Points, in no order, along strands that fork, close into loops and pass close to each other.
Points whose rows are less than 44 apart are linked; no others are. Some points are linked to none.
Q_832: [-19  -6  66 -28 -34 -12   5  16  10 -11   9  21  21  32  15   1  23  -8
   1   4  -5 -12  -7  18]
Q_237: [ 11   8   3  11  21 -12  14   0  -5  39   5 -23  -5  -6   4  16  -7 -48
  -8   9  26   4 -26  22]
Q_961: [-28  -6  11 -37 -11 -33  -4  -8   9 -11  13  22 -10  23  19  19   7 -33
   3   6  -9  41  -8   7]
Q_36: [  3  -1  -7   6  12 -14  14 -11   5   9  15 -10  -5  -8  23  16 -32 -14
  -1 -10   6  33 -15  12]
Q_727: [ 35  18   4  15  12  11 -19  23  23   5   9  10  32   8   1  27 -11   7
  14  12  -3 -25   3  33]
Q_276: [ 16  18 -24  20 -27  10 -16 -16  -1  11  20   1  36 -42 -21 -27  11 -14
 -19 -10  16 -11  36  -6]
Q_33: [-13 -17  43 -16  -4   1  -9  30 -29  24  -1  29  18  15   8  26   1 -26
  -1  26  -1  -2 -31  20]
Q_461: [ 16   6  -1  22  20 -15  -1   8  -5  43 -18 -13  10  -3 -27  16  -2 -46
  -5  24  21 -22 -13  22]
Q_479: [ 16   2 -11   8  17  -8   6  -7   7   6   9 -21 -11 -13  13   5 -31  -5
   1 -12  -2  23   0   7]
Q_896: [  1   4  34 -22 -17 -33  12 -36  21  -5  19  29  -4  23  29  17  -8 -11
  -9  -1 -10  17  -9  26]
Q_799: [  2  -5 -26   2   8   0  28 -10  16  12 -38 -11  10 -17   5 -17 -21  37
 -17  -7  -8  27 -15   2]
Q_172: [ -2 -18  38  14  -3  20 -17  39 -23  10  -4  20  13  23  15  32 -10  18
  23   5  -4 -31   3  12]
Q_21: [ 20   0  13   1  17   2 -14  12 -19  25  -1 -26   1  11 -18  18  -1 -22
   6  18  19 -19 -10  12]
Q_249: [ -6   6  29 -19 -11 -18  -2 -15  -2  -6  28  23 -15  20  31   9   8   4
   9  -7  -9  17  -8  13]
Q_720: [  1  -9 -28  13  -5 -22   9  -4  11   7 -19 -31  -4 -36 -25 -17 -28 -10
 -15 -10   5  18  21  -4]
Q_742: [ -6   6  25  -8  -3   8 -12  -5  -9 -13  27  14 -25  23  30  -1  17  20
  19 -15 -13  -4  -7   7]
Q_218: [-35 -10  28  -2 -24  26  -9  19 -12 -26   9  -3  -4  27  30   2  53   2
  27  -4  -7  -9  -5 -15]
Q_326: [-45 -30  39  13 -13  20   6  33 -10 -18 -29  28  28   5   6  17  32 -23
  14  11 -10 -23 -17 -44]
Q_667: [ -5  -9  30 -11   1  24 -14  25 -32  12   6  -7   7  30  10  16  17  -8
  21   8   6 -11 -15   1]
Q_612: [-19   2 -13 -15  21   1 -14  10 -15 -13  14 -10 -28  17   1  -2   3  14
  20 -18 -23  23   5 -18]
Q_481: [  4 -17 -19   4  14  -7  -9   1   1  -8 -17 -31 -15 -20 -42 -29 -13  30
 -19  -5  -3  19  21 -17]
Q_221: [-31 -13  36 -12 -30   5  -1  19  -5 -35   1  10  -9  20  19   6  43 -33
  24  11  -1  14 -10  -6]
Q_487: [ 41   6 -12  13  -2  13 -10 -11  16 -17  19 -14   4 -25 -23 -17   1  -4
 -12   0   4 -11  26  -1]
Q_618: [-16 -21  17 -11   8  16 -12  39 -42  20 -12  -5  12  20  -1  22   0  -9
  16  27   0 -40 -13 -18]
Q_967: [-11  -4  48  -7 -18  16  -9  17 -13   1  17  16   5  29  19   9  28  16
  18  -7  -3 -11 -12  14]
Q_580: [ 14 -10   4  15  13 -18 -23   9 -23  25 -18  -8   4  11 -37  20   0 -27
   4  36  22 -43   5   1]
Q_376: [ 19  17 -33  -2  -8  13  42 -11  32  12  16   3  35 -23  36  -9 -35  -3
 -17   0  -6 -10  10  13]
Q_597: [  5  -2 -29  22 -12 -15  13 -11   9  18  -9 -22  -1 -34 -22 -12 -19 -53
  -8 -12  25   6  22   1]
Q_528: [  3   6 -47   2  -8   3  49  -7  24   8 -19  10  26 -23  34  -2 -38  15
 -21   4 -13   3   1   9]
Q_41: [-34  -3  46 -11 -38   2   7  16  13 -45  11  11  -1  25  26  -9  45  -5
  11   7 -10 -11   0  -5]
Q_711: [-14 -10 -47   0 -31 -18  21  -1  18   4 -30 -14  17 -42 -19 -25 -13   7
 -18   2   8   3  30  10]
Q_13: [  7  -4   9   4  11  35 -13  -9  -5 -21  24   1 -37  26   5  -9  14  34
  23 -26 -12 -30   3   4]
Q_535: [  4  20  29  -9  -8 -11   1 -29   8 -21  16  44 -28  14  29   2   3  26
  -4 -11 -13  -4 -11  16]
Q_61: [ -6 -11 -34  19 -15 -25  15  -4   7  13 -24 -26  -4 -38 -25 -10 -26 -36
 -12 -13  17  14  24  -1]
Q_895: [-29   0  13 -25 -13 -13 -11  10  -7 -22  18  11 -17  22  21  14  26 -17
  19   1 -12  30  -4  -4]
Q_850: [ 13   0   6  15  19 -19 -12  14 -20  38 -20 -11   5   3 -28  21  -4 -34
   1  35  17 -35  -6  14]
Q_733: [-27 -26  35  -9 -10   5  -2  44 -37  15  -3  38  20  10  11  24  -2 -32
   1  26 -18 -19 -24 -11]
Q_259: [ 33  22 -12  21  -8  14 -30  -3   6  -6  26   3  31 -24 -39  -4  22   8
 -14   2  14 -29  31  -6]
Q_678: [-36 -21  31  -4 -13  28  -4  40 -27   0 -13  11  26  19  14  19  27  -8
  24  11  -4 -25 -16 -30]
Q_569: [ -9  -7 -12  -2   4 -26  28 -22  11  10  -4  11   5  -7  16  16 -26  14
 -17 -16 -10  46 -20  -2]
Q_829: [  1  10 -32  16 -37   6  -3 -15   1   5  15  -3  23 -49 -12 -36   0 -12
 -21  -5  13  -6  45  -1]
Q_477: [ 10   9 -35   9   2   6  32 -18  27   3 -16  24  16 -19  36  -1 -35  19
 -18  -2 -16  12  -2   5]
Q_488: [ -9   0  62 -27 -32 -16   5   4  11  -4  12  23  11  33  20   6  15 -11
   3   5   0  -4 -14  29]
Q_959: [  9  -8 -17   3  20  -4  -7   0   1 -11  -5 -24 -24 -13 -30 -22 -21  24
  -8 -11 -11  17  18 -14]
Q_518: [  7   6   0  -1  24 -18  -2   1 -27  45  -7 -28  -6   9 -15   6  10 -49
  -4  28  19 -17 -21   5]
Q_133: [ -5 -10  31  -8  10  -2  -8  27 -35  34   1  14  14  12   3  28   0 -27
  -1  29   5  -4 -35  20]
Q_948: [ -7  19  21  -9   3 -10   1 -28  -1 -25  11  39 -31  12  23   0  -3  36
  -2 -15 -17  -1  -5   3]
Q_908: [ 36  28  -8   9  14  15 -14  19  32  11  20  14  39   1   1  17 -15   8
   4  10  -4 -26   7  31]
Q_985: [-27   8 -18 -26  21  -8 -12  22 -14 -14   0 -12 -17  10  -4  13  22  -4
  22  -9 -16  46 -10 -24]
Q_90: [-18 -12  28 -11  -5  30 -14  30 -28   5   4  -3  10  28  14  13  32  -5
  28   7   1 -15 -13  -8]
Q_16: [  2   5 -17   3   9   1  22 -26  17   3 -33  26   3 -11  21  -1 -21  34
 -22  -7 -18  27 -18  -1]
Q_402: [-34   2   7 -30 -11 -30  -7   5   6 -16   9  19 -16  20  15  16  18 -19
  13   4 -17  39  -4  -3]
Q_812: [ -4   0  -8  -1  33  23 -13 -12  -1 -34  -4  19 -41  10  -9 -27 -14  52
  12 -25 -11 -19   4 -12]
Q_873: [-25  10  10 -10   0   3 -11  -1 -10 -23  20  17 -32  21  21  -6  17  29
  16 -20 -21   0  -4  -3]
Q_227: [-29 -10  62 -25 -33  -2   3  31   4 -14  -4  28  31  24   9   1  22 -25
   4   8  -9 -11  -9   8]
Q_537: [ 18   4 -10  13   8 -14  29 -12  15  18  16 -12   7 -14  27  18 -29 -25
  -3  -9  16  25 -20  14]
Q_349: [ 22   7   7   5  14   0   0  -2  -4  16  20 -19  -8   5  12  12 -12 -20
   6  -3  10  14 -15  14]
Q_608: [-22 -15   4  -3  -6  47 -17  10 -10 -16  14 -27 -19  33  10   0  43  15
  36  -6 -10 -27   6 -23]
Q_925: [-33 -31  29  -1  -7   9   3  42 -32   2 -13  39  23   6  16  21   5 -32
   5  26 -22 -29 -23 -36]
Q_304: [  4 -10 -36   0  -4  10   1  -6  19 -12 -37 -14  -5 -28 -30 -46  -4  48
 -26  15  13  10   1  -5]
Q_412: [ 18  13  31   2  -7   2  -1 -21   7  -9  20  33 -13  13  30   5   6  22
   9 -12 -11  -6 -14  23]
Q_69: [  2 -15 -42  -4 -12  -2  36  -6  19  10 -47 -36   8 -23  -6 -27  -2  32
 -16   5   9  16 -13  12]
Q_997: [ 10  -1 -34  10   3 -13  34   0  20   4 -15 -18  11 -27  14  -2 -38  -3
 -10 -11  -2  18   8   9]
Q_495: [ 22  -2   0   3   6  -3 -15 -10 -18   6  14 -40 -21   5 -35  -2   3 -26
   4   3  21  -7  17 -17]
Q_117: [  6 -10 -40  -7 -12  15  41 -18  21  10 -51 -25   4 -11  12 -29   1  38
 -20   5   8  16 -27   8]
Q_825: [  5  -8 -33   0   4   2   5  -5  23  -5 -39 -15  -2 -25 -20 -36 -17  39
 -20   6   0  13   4   0]
Q_780: [ 27  27 -16   7  -9  11  -3  -1  30  13  28  -3  44 -27 -21 -15  -8 -10
 -18  -5  10 -25  26  11]
Q_647: [ 32  -2 -16  21   0   6 -11 -11   6 -22  11 -16  -9 -27 -27 -21  -7   4
 -11  -4   2  -2  35  -7]
Q_140: [ -4  -9 -12 -13  17  12 -17   6 -20 -12  25 -30 -36  20 -14  -1   4  10
  21  -9 -11  -2  18 -24]
Q_459: [ 36  16 -12  14   3   4   2  -6  24   5  10 -19  19 -19 -15  -3  -9 -25
  -3  -3  16  -9  15  11]
Q_914: [  6  12 -45  -3 -17   6  47  -8  27   9  -1   2  29 -23  32 -10 -41   6
 -20   4  -6  -7  16  11]
Q_653: [ -5   6  -2  -5   7 -10  22 -30  11   1 -28  31  -1  -3  13   1 -13  40
 -26 -13 -16  32 -26  -3]
Q_796: [ -6  -6  -9  -2  26  27 -17  -8  -6 -29  10   8 -43  18 -11 -21  -5  42
  15 -26 -15 -19  11 -14]
Q_189: [-22  -4  -3 -23   9 -13  -7   6 -16   3  19   0 -14  10  21  20   5 -46
   5  16   1  42 -21  -3]
Q_160: [  8   2 -31  22 -13   2 -15  -6   0 -21  -4  -4  -1 -47 -21 -38   0  17
 -26   5   5   0  38 -12]
Q_440: [-17  -1 -24 -21  22   1 -19  20 -20 -14   6 -34 -27  19 -14   9  11 -11
  26   2 -12  25   8 -33]
Q_377: [ 30  20 -16   9 -10   5   2  -8  29  10  19 -11  36 -30 -21 -15  -5 -27
 -11  -3  13 -17  23  10]
Q_485: [ 15 -10 -17   5  27  21 -16  -8   7 -34   2   7 -31  -9 -23 -34 -18  41
  -2  -9 -10 -10  18 -14]
Q_448: [ 25   8  35   4   0   9 -10  -1   2  -1  17  22   2  18  23  14  12  21
  17 -11  -5  -8 -17  30]
Q_217: [ 18   0 -29  11   4  -2   5  -7  20  -9  -6 -18  -2 -28  -9 -21 -28   7
 -13  -1  -8   8  23   0]
Q_708: [ 12 -14 -21   4  20  15 -17  -2   4 -33 -11   6 -25 -16 -32 -38 -14  49
 -13   0  -3  -3  16 -16]
Q_879: [ 20 -11   1  23   4 -23 -32  -3 -24  17 -19   7   8  -1 -47  22  11 -22
   5  32  25 -44  15  -8]
Q_150: [  5  -6 -19  -8  21  23  -2 -13  13  -9 -44   4 -14  -2 -13 -43 -15  53
 -14  -2   6   9 -16  -9]
Q_404: [  6  -3 -10  11  -7 -18  40 -32  25   1  -1  29  15 -12  36  21 -32   3
 -19  -7 -11  36 -13  10]
Q_761: [ 12  -5 -14   0  24   0  -8  -2  -3  -9   8 -21 -23  -3 -12 -12 -23  18
   2 -15 -16  15  14  -8]
Q_798: [ 15   2 -21  23  -1 -15  20  -7   9  29  -5 -23  -3 -25 -19  -3 -11 -65
  -8 -10  32  -6   5   5]
Q_621: [ 19  20 -20  29 -21   9 -21 -17  -2  16  12   3  34 -40 -34 -15  19 -26
  -6  -9  23 -10  29 -15]
Q_113: [ 44   5  -9   8  15  29 -12  -9  16 -26  21  -3 -10  -8 -10 -17   0  18
   4  -5  -7 -22  16   7]
Q_254: [-23  26  19 -25   5 -15  15 -33   8 -22 -14  48 -22  11   0  -2  -1  45
 -25 -11 -16  10 -18 -11]
Q_284: [  8  -4   4  -5  21 -16 -12   7 -35  33 -12 -28  -4  17 -25   9  15 -41
   1  35  14 -35 -15  -6]
Q_417: [ 19   5 -12  17   7 -16   8 -11   4  30  -1 -33  -9 -15 -21   0  -9 -57
  -6  -3  27  -3   0   5]
Q_137: [  8   6  -1   2  13 -12   7 -25   8   0   6  18  -9  -5  28   7 -23  18
  -5 -14 -16  27  -7   6]
Q_965: [ -4   0  30 -17  -7  -7  -6 -10  -5   5  28  17  -8  21  27  11  10  -9
  11  -4  -2  19 -13  18]
Q_194: [ 10   9 -25   9  11   2  21 -21  23  -3 -14  20   4 -19  30  -5 -30  24
 -15  -6 -21  21  -6   3]
Q_797: [  4  -1   3   3  -7 -25  33 -43  26  -2   3  37   4   3  28  22 -22   3
 -18 -10 -14  34 -13   9]
Q_334: [-22 -10  70  -4 -29  -2  -1  26  -2  -4   4  38  25  28  14  10  10  15
   2  -1  -6 -24   0  16]
Q_709: [ 26  17  -7  24  15 -11   7  10  16  35  -5 -13  20 -11 -18  15  -7 -48
  -4  12  27 -18  -8  24]
Q_544: [  5   7 -14  -7  26  16   0 -16  10 -13 -37  19 -16   1  -1 -32 -17  55
  -9 -12  -5  11 -14 -12]
Q_422: [ 29  18 -11  29  -7   4 -36   3  -1   1  16   7  34 -21 -41  14  20  -1
  -6   9  17 -33  35  -5]
Q_590: [  0   6  -7  -3  21 -12  -1  -1 -18  27  14 -36 -20   4   3  11 -11 -46
  -2   9  17  15 -14  -2]
Q_232: [-27   2 -23 -21  18  -1 -15  26 -22 -17   1 -21 -26  16  -2  15  18 -14
  31   3  -9  33  -5 -29]
Q_506: [ 18  -3  21   4  15   8 -14  23 -18  23   2 -10   8  19  -7  25  -4  -9
  14  14  13 -13 -13  20]
Q_904: [-26 -20  47 -16 -12   6  -5  38 -25  13  -6  38  24  18   7  18  10 -28
   2  21  -7  -6 -24   5]
Q_521: [-13 -16 -41   5 -25 -17  16   0  16   4 -38 -26  14 -45 -27 -27  -2  11
 -19   1  11  14  21   8]
Q_706: [  0   7  12  -9   2 -17   1 -26   3  -5  19  23 -16   8  28  11  -8  12
   2 -12 -15  24 -11  14]
Q_10: [-30 -13  48 -12 -37   7   5  21   5 -39   0  10   4  21  16  -4  45 -25
  19   9  -5  -3  -4  -5]
Q_407: [ -3  -8  22  -5  15   2  -8  32 -39  35  -4  -1  10  12   0  26   1 -26
   4  34   6 -18 -29   7]
Q_441: [ -6 -21 -37   1 -14 -12  25  -4  15   8 -44 -42  10 -30 -25 -27  -5  21
 -18  -3  11  18   5   7]
Q_82: [-35  25  16 -34   5 -19   6 -19   5 -26  -6  38 -21  15  -3  -8  17  42
 -13 -14 -20  13 -18 -15]
Q_772: [ -9  -5 -22 -20  22   4 -15  12 -20 -12  11 -35 -30  18 -21   0   4   3
  17  -5 -12  15  20 -33]
Q_980: [ 10   1 -28  11   3 -14  34 -10  17   6  -5  -4   7 -24  26   8 -40   4
  -9  -9  -5  24  -6  10]
Q_108: [-13  15  14 -17   5 -20  20 -36  12  -9 -23  43 -10   8   7   2  -2  37
 -32 -12 -14  24 -21  -7]
Q_4: [ 19  -5  -7  12   9  -9 -13 -13 -12  -3  11 -37 -25  -9 -33  -9  -6 -16
  -4  -5  10   3  23 -17]
Q_719: [ 37  12  -6  15  12   1  -3  -2  15  13   8 -23  11  -9 -16   6 -11 -29
   0   1  20  -7   4  16]
Q_660: [ 18  20 -18  31 -17   3 -26 -11  -1  22   8  10  38 -29 -40  -2  21 -30
  -5   2  26 -18  24 -11]
Q_987: [ 19   7 -14   9  11  -2  15 -24  17  -5   2  17  -3 -11  32   2 -26  16
  -4 -11 -16  18  -6  11]
Q_630: [ 18   1  -6   0  21   2  -9  -2  -5  -6  13 -28 -25   3  -6  -4 -19   3
   6  -9  -7  10  11  -7]
Q_634: [ -1  -6 -25  -1  -2   0  41 -16  15  13 -42  -2  14 -12  16 -10 -14  38
 -23  -5  -6  31 -30   2]
Q_8: [ 34   7  18  11  10  15 -12   9   4   5  13   4   6  14   6  16   4  14
  20  -5   0 -13 -12  27]
Q_253: [ 13  -8  30   7   6  17 -17  34 -25  16  -5   6  11  21   2  32  -8   5
  19  13   2 -24  -6  16]
Q_57: [ 17   7 -13  14   9 -13  30  -3  17  24   9 -21   6 -16  19  14 -24 -44
  -5  -7  27  13 -17  20]
Q_87: [ 40   9  12  12  15  18 -19  18  12   4   5   6  21   9  -3  22  -2  13
  19   5  -1 -24  -2  29]
Q_892: [ 33   9   5  10  14   1   0  -2   8  14  14 -25   1  -3  -3   9 -11 -26
   6   1  16   2  -7  17]
Q_767: [ 16   2 -17  13  12  -9   9  -5   8   7   1 -32  -8 -18  -3  -3 -31 -20
  -4  -9   5  17  10   2]
Q_363: [-37 -26  32  -2 -13  20   0  41 -23  -2 -16  27  27  10  10  20  25 -21
  18  17 -11 -21 -19 -28]
Q_652: [ 29  27 -17   0  -1  12   0  -1  33  17  30   4  51 -17 -14 -13 -14   2
 -20   0   4 -32  20  18]
Q_930: [  3   6 -10   7  15 -17   5  -5 -13  29   1 -39 -22  -4 -12   2 -14 -54
  -8   4  22   4  -3  -2]
Q_792: [-11  -6 -56  -6 -27 -16  50   8  18   8 -34 -16  29 -29   4 -12 -24   4
 -16   3   6  -4  18  15]
Q_942: [-13  -1  -9 -15  15  11 -13   8 -17 -16  21  -9 -34  24   6  -2  12  16
  26 -16 -19   7   8 -14]
Q_993: [ 19  -6   2   2   7  -7 -18 -11 -28  15   6 -35 -11   9 -37  -1  15 -34
   8  14  27 -19  10 -20]
Q_952: [-15  -3   7 -17  -2 -33   9 -23   7   3  18  18  -5  11  23  20 -16 -10
  -5  -8  -6  46 -12   5]
Q_292: [-16  -1   1 -14   7 -32  17 -24   9   8   3  19   1   5  15  15 -18  11
 -15 -13 -15  47 -16  -1]
Q_356: [-32   0  28 -18 -25  -3  -7  11  -8 -31  17  15 -16  25  26   5  36 -15
  22   2  -9  12  -1  -2]
Q_230: [ -3  -6 -45   5 -19 -17  43   3  22   8 -23 -16  20 -33   9  -7 -33  -4
 -12  -7   4   3  15  12]
Q_707: [  1   1  51 -26 -27 -25   7 -20  18  -2  20  30   5  29  25  11   5 -13
  -1   2  -3   6 -11  33]
Q_815: [ 18   2 -13  37  -3 -18 -35  -7 -15  22 -12  17  21 -12 -47  18  13 -32
   4  27  28 -35  17 -10]
Q_662: [  8   7  21  -7 -12 -26  20 -43  27  -8  12  36  -6  12  28  22 -16   4
 -18  -7 -13  19  -9  19]
Q_738: [ -2 -17 -21   6  -2 -14  -1   1   2   0 -27 -36  -6 -29 -43 -31  -9  21
 -21  -6   1  25  20 -12]
Q_171: [  2  -4 -17   8   7 -19  31 -13  14  10 -11   0   8 -15  23   8 -36  14
 -12 -14  -8  34 -13   2]
Q_637: [  9  20  -4   3  20  16  -4 -24  11 -26 -15  40 -23  -1  20 -14 -24  42
  -1 -14 -13  -6  -5  -1]
Q_472: [-25  -8  12 -31  -7 -36   5 -19  13  -3  18  19  -6  22  18  20  -6 -27
  -6   1  -6  42 -15  10]
Q_306: [ -8   1 -50  -1 -21   2   7  -4  21  -3 -17  -1  13 -35 -11 -38 -20  33
 -31  21   3 -11  28   7]
Q_848: [-10 -16  20 -13  13  10 -12  37 -45  28  -9   0  14  17   3  24   4 -18
  11  32   0 -26 -21  -6]
Q_893: [  2  14 -11  -3  25  20  -4 -16   9 -22 -41  39 -19   2   7 -23 -22  51
  -6 -10  -5   0 -11 -11]
Q_922: [ -5 -11 -21  22  -7 -20 -11 -12 -15   4 -14 -27 -15 -33 -44 -19 -11 -14
 -12  -8  12  21  34 -23]
Q_609: [ -2   4  -4  -5  20  -8   4 -18   3  -2  -5  18 -14  -1  15  -3 -19  33
  -5 -19 -18  27 -13  -1]
Q_467: [ 18  13 -17  36  -8 -11 -27  -9  -2  26  -3  12  31 -22 -44   9  17 -36
   1  16  30 -20  17 -10]
Q_635: [ 22  18 -31   3  -9  11  29  -7  34  10  14 -10  35 -27  15 -15 -27 -12
 -15  -5   3 -14  18  13]
Q_836: [  6  -1  18 -12   8  17 -15  15 -28  11  17 -21  -6  26   8  11  14 -11
  22   7   7   0 -11  -2]
Q_298: [ 41  15 -10  15  -3  18 -22  -2  12 -12  25  -5  19 -20 -32 -10  15   4
 -10   0   8 -23  29  -3]
Q_947: [-29  -9  -8  -4  -2  37 -15  12 -14 -24  16 -24 -26  30  14   5  40   8
  37  -5 -11 -14  11 -25]
Q_625: [ 31  -4   5  17   2   0 -25   0  -8   5   1 -13  11  -3 -46  20  12  -8
   9  16  24 -35  18  -4]
Q_540: [  6  -9 -14  12   4 -14 -14 -10 -15  -5   1 -36 -23 -18 -38 -15  -8  -3
 -12  -8   5  14  32 -26]
Q_793: [ 16  -7 -21  26  -5  -4 -16  -9  -8 -21   1 -14 -13 -40 -31 -29  -2   9
 -18   0   1   4  38 -17]
Q_555: [-14   4 -43  13 -37  -4  -2  -6   2   1  -2  -1  16 -55  -8 -36  -1   5
 -24   4  10   0  44   3]
Q_465: [  6 -14 -22  -4  23  17  -8  -5   8 -16 -30   0 -19  -7 -30 -45 -12  57
 -12  -2   0   8   1 -16]
Q_673: [ -8 -14 -25  11  -6 -22   1  -7  -1   7 -25 -37  -9 -33 -41 -18 -16  -4
 -15 -11   9  23  22 -12]
Q_857: [-36  13  14 -15 -12  -4  -7   2  -7 -33  22  18 -31  23  23   1  27  18
  19 -12 -21   5  -2  -6]
Q_498: [ 11   6  -7  16  15 -16  26  -1   2  32  10 -18   2 -12  15  20 -14 -52
 -10   2  31  11 -26  20]
Q_119: [-32  20  23 -34 -14 -31   8 -13  16 -36  12  32 -28  23   9   2  11  21
  -5   1 -25   2  -3  -5]
Q_419: [-27  19   5 -34  16 -11   8 -20  -2 -16 -10  29 -15   9  -4 -15  20  45
 -11 -21 -16  26 -24 -20]
Q_605: [ 20  -2   3  -4  18  12 -13  -1 -17  -1  23 -30 -22  14  -5  -1  -2  -6
  15  -5   2  -1   6  -3]
Q_348: [  7   6  -1 -10  18   1  -8   5 -26  19  14 -33 -18  16  -3   8   0 -38
   8  13  15   5  -8  -6]
Q_515: [ 36  31 -12   1   8  14  -6   8  36  16  27   6  48  -6  -5   2 -17   6
  -7   3  -1 -28  13  23]
Q_789: [-10 -16  15  -3  -1  45 -16   9 -13  -5  17 -19 -10  35   6   4  34  24
  30 -12  -5 -34   5  -9]
Q_878: [ -3  19  10  -3  16  -5  -1 -24   2 -22  -6  40 -29   5  19  -7 -14  41
  -2 -20 -17   1  -9  -2]
Q_744: [-25 -17  58 -22 -23  -2  -4  32 -11   2  -2  31  28  26   6  13  16 -25
   4  14  -7  -5 -18   8]
Q_926: [-43 -11  34   7 -30  25  -5  18   0 -39  -1  -4   0  17  30  -1  59   2
  21  -3  -7 -14  -1 -25]
Q_355: [ 34  11  -5  27  -3  -2 -32  -1  -4   0   3   2  24 -12 -47  18  19  -6
   0  13  24 -34  29  -7]
Q_163: [ 28   3   8  12  12  -2 -15   2  -6  15  -4 -23   5   6 -38  14   5 -25
   6  15  22 -24   3   3]
Q_444: [-17 -20  47  18 -14  18 -14  37 -26   5  -4  33  18  18  24  30 -10  15
  14  -2 -10 -34   7   6]
Q_199: [-36   7  38 -13 -37  -5   2   9   7 -44  22  16 -21  27  25  -7  38  12
   8   2 -15 -16  -1  -1]
Q_809: [-43 -24  47  13 -19  24   2  28  -3 -24 -26  17  28  10  11  10  44 -18
  16   5  -5 -16 -12 -35]
Q_168: [ 11  -5   4  -7  15  -9 -16  -2 -31  25  -1 -34  -9  18 -33   3  20 -36
   7  28  25 -29  -5 -16]
Q_275: [ 11   0  13  -7  11  15 -13   1 -17   4  22 -21 -15  21   9   4   2  -7
  18  -5  -1   4  -2   3]
Q_352: [ -7   1  36  -8 -11   9 -11   7 -14  -6  23  12 -10  28  26   5  28  11
  20  -8  -6  -6  -9  12]
Q_802: [-25  -4 -13 -11   6  21 -16  14 -16 -22  18 -21 -34  26   6   5  28   7
  37  -8 -18   1  10 -25]
Q_114: [ -3  -4  20   1   1  36 -14   3  -7 -13  21  -1 -22  31  17  -4  28  30
  24 -21  -9 -32  -1   3]
Q_263: [-22  -9  59   3 -23  12  -9  26 -13  -1   7  29  18  28  18  13  20  24
  10  -7  -7 -26  -6  17]
Q_527: [ 21  21 -19  17   4  -7  18   8  27  32   1  -9  29 -19 -13  12 -10 -53
  -7   0  31 -16   0  20]
Q_870: [-40 -20  38  13 -26  35  -2  21  -6 -32 -16  -3  18  14  23   6  56  -8
  22   0  -3 -15 -10 -30]
Q_827: [-27 -18  22  -8  -7  35  -9  36 -26   1  -9  -3  19  26  16  13  32  -8
  29  10   0 -21 -15 -22]
Q_102: [  0  -5 -25  -3  -5  17  43 -28  15   9 -49  -3   6  -4  19 -21  -2  38
 -25  -1   4  29 -37   1]
Q_768: [-22   5 -12 -23  23  -7 -12  11 -13  -5  11 -12 -17  14   2   9   4   8
  15 -14 -21  40  -4 -18]
Q_576: [  6  -5 -36   2  10   2  14  -1  21  -1 -33  -7   2 -19  -4 -26 -23  35
 -17   4  -9  13  -2   1]
Q_847: [-12  -9 -55  -8 -32 -14  35   2  19  10 -30 -12  26 -33  -8 -19 -14  15
 -21   8   5  -7  27  16]
Q_800: [  7   2  17  -9   5  -7  -1  -8  -9  11  26   0  -9  10  24  17  -7 -14
  11  -4   6  26 -16  15]
Q_85: [ -2 -11  -4   1  19  33 -15  -8  -6 -29  24  -3 -41  21  -6 -11   8  36
  21 -24 -15 -28  10  -6]
Q_943: [-43  14  23 -15 -21  -5  -4   5   6 -42  20  20 -27  22  20  -3  34  25
  14  -6 -20 -10  -1 -10]
Q_567: [  5   4   1   4  25 -17  15   4 -18  46   4 -26  -6   1   0  10   2 -53
 -11  18  22   0 -28  15]
Q_380: [-15  11  -1 -21  24  -6   4 -17   1  -3 -13  23 -14   6   5 -13   0  44
 -11 -23 -21  29 -19 -10]
Q_169: [-10  -1 -43  15 -26  -3 -13  -4   1 -10 -19  -3   8 -53 -22 -38   1  24
 -24   7   7   5  39  -2]

A tip is a point with one link. Name the tips that can be reached along the links from each point below, in the order of the rows.
Q_506 -> Q_444, Q_527
Q_13 -> Q_812
Q_41 -> Q_304, Q_334
Q_870 -> Q_218, Q_618, Q_404, Q_767, Q_348
Q_249 -> Q_485, Q_635

A fork is a point with three links, a tip a point with one. Leave the first point through the second and follow the links. Name the first fork or tip that comes.
Q_117, Q_102 -> Q_304
Q_635, Q_376 -> Q_194
Q_275, Q_605 -> Q_673
Q_169, Q_160 -> Q_444
Q_812, Q_796 -> Q_942
Q_495, Q_993 -> Q_767
Q_488, Q_707 -> Q_404
Q_555, Q_829 -> Q_527
Q_895, Q_356 -> Q_334
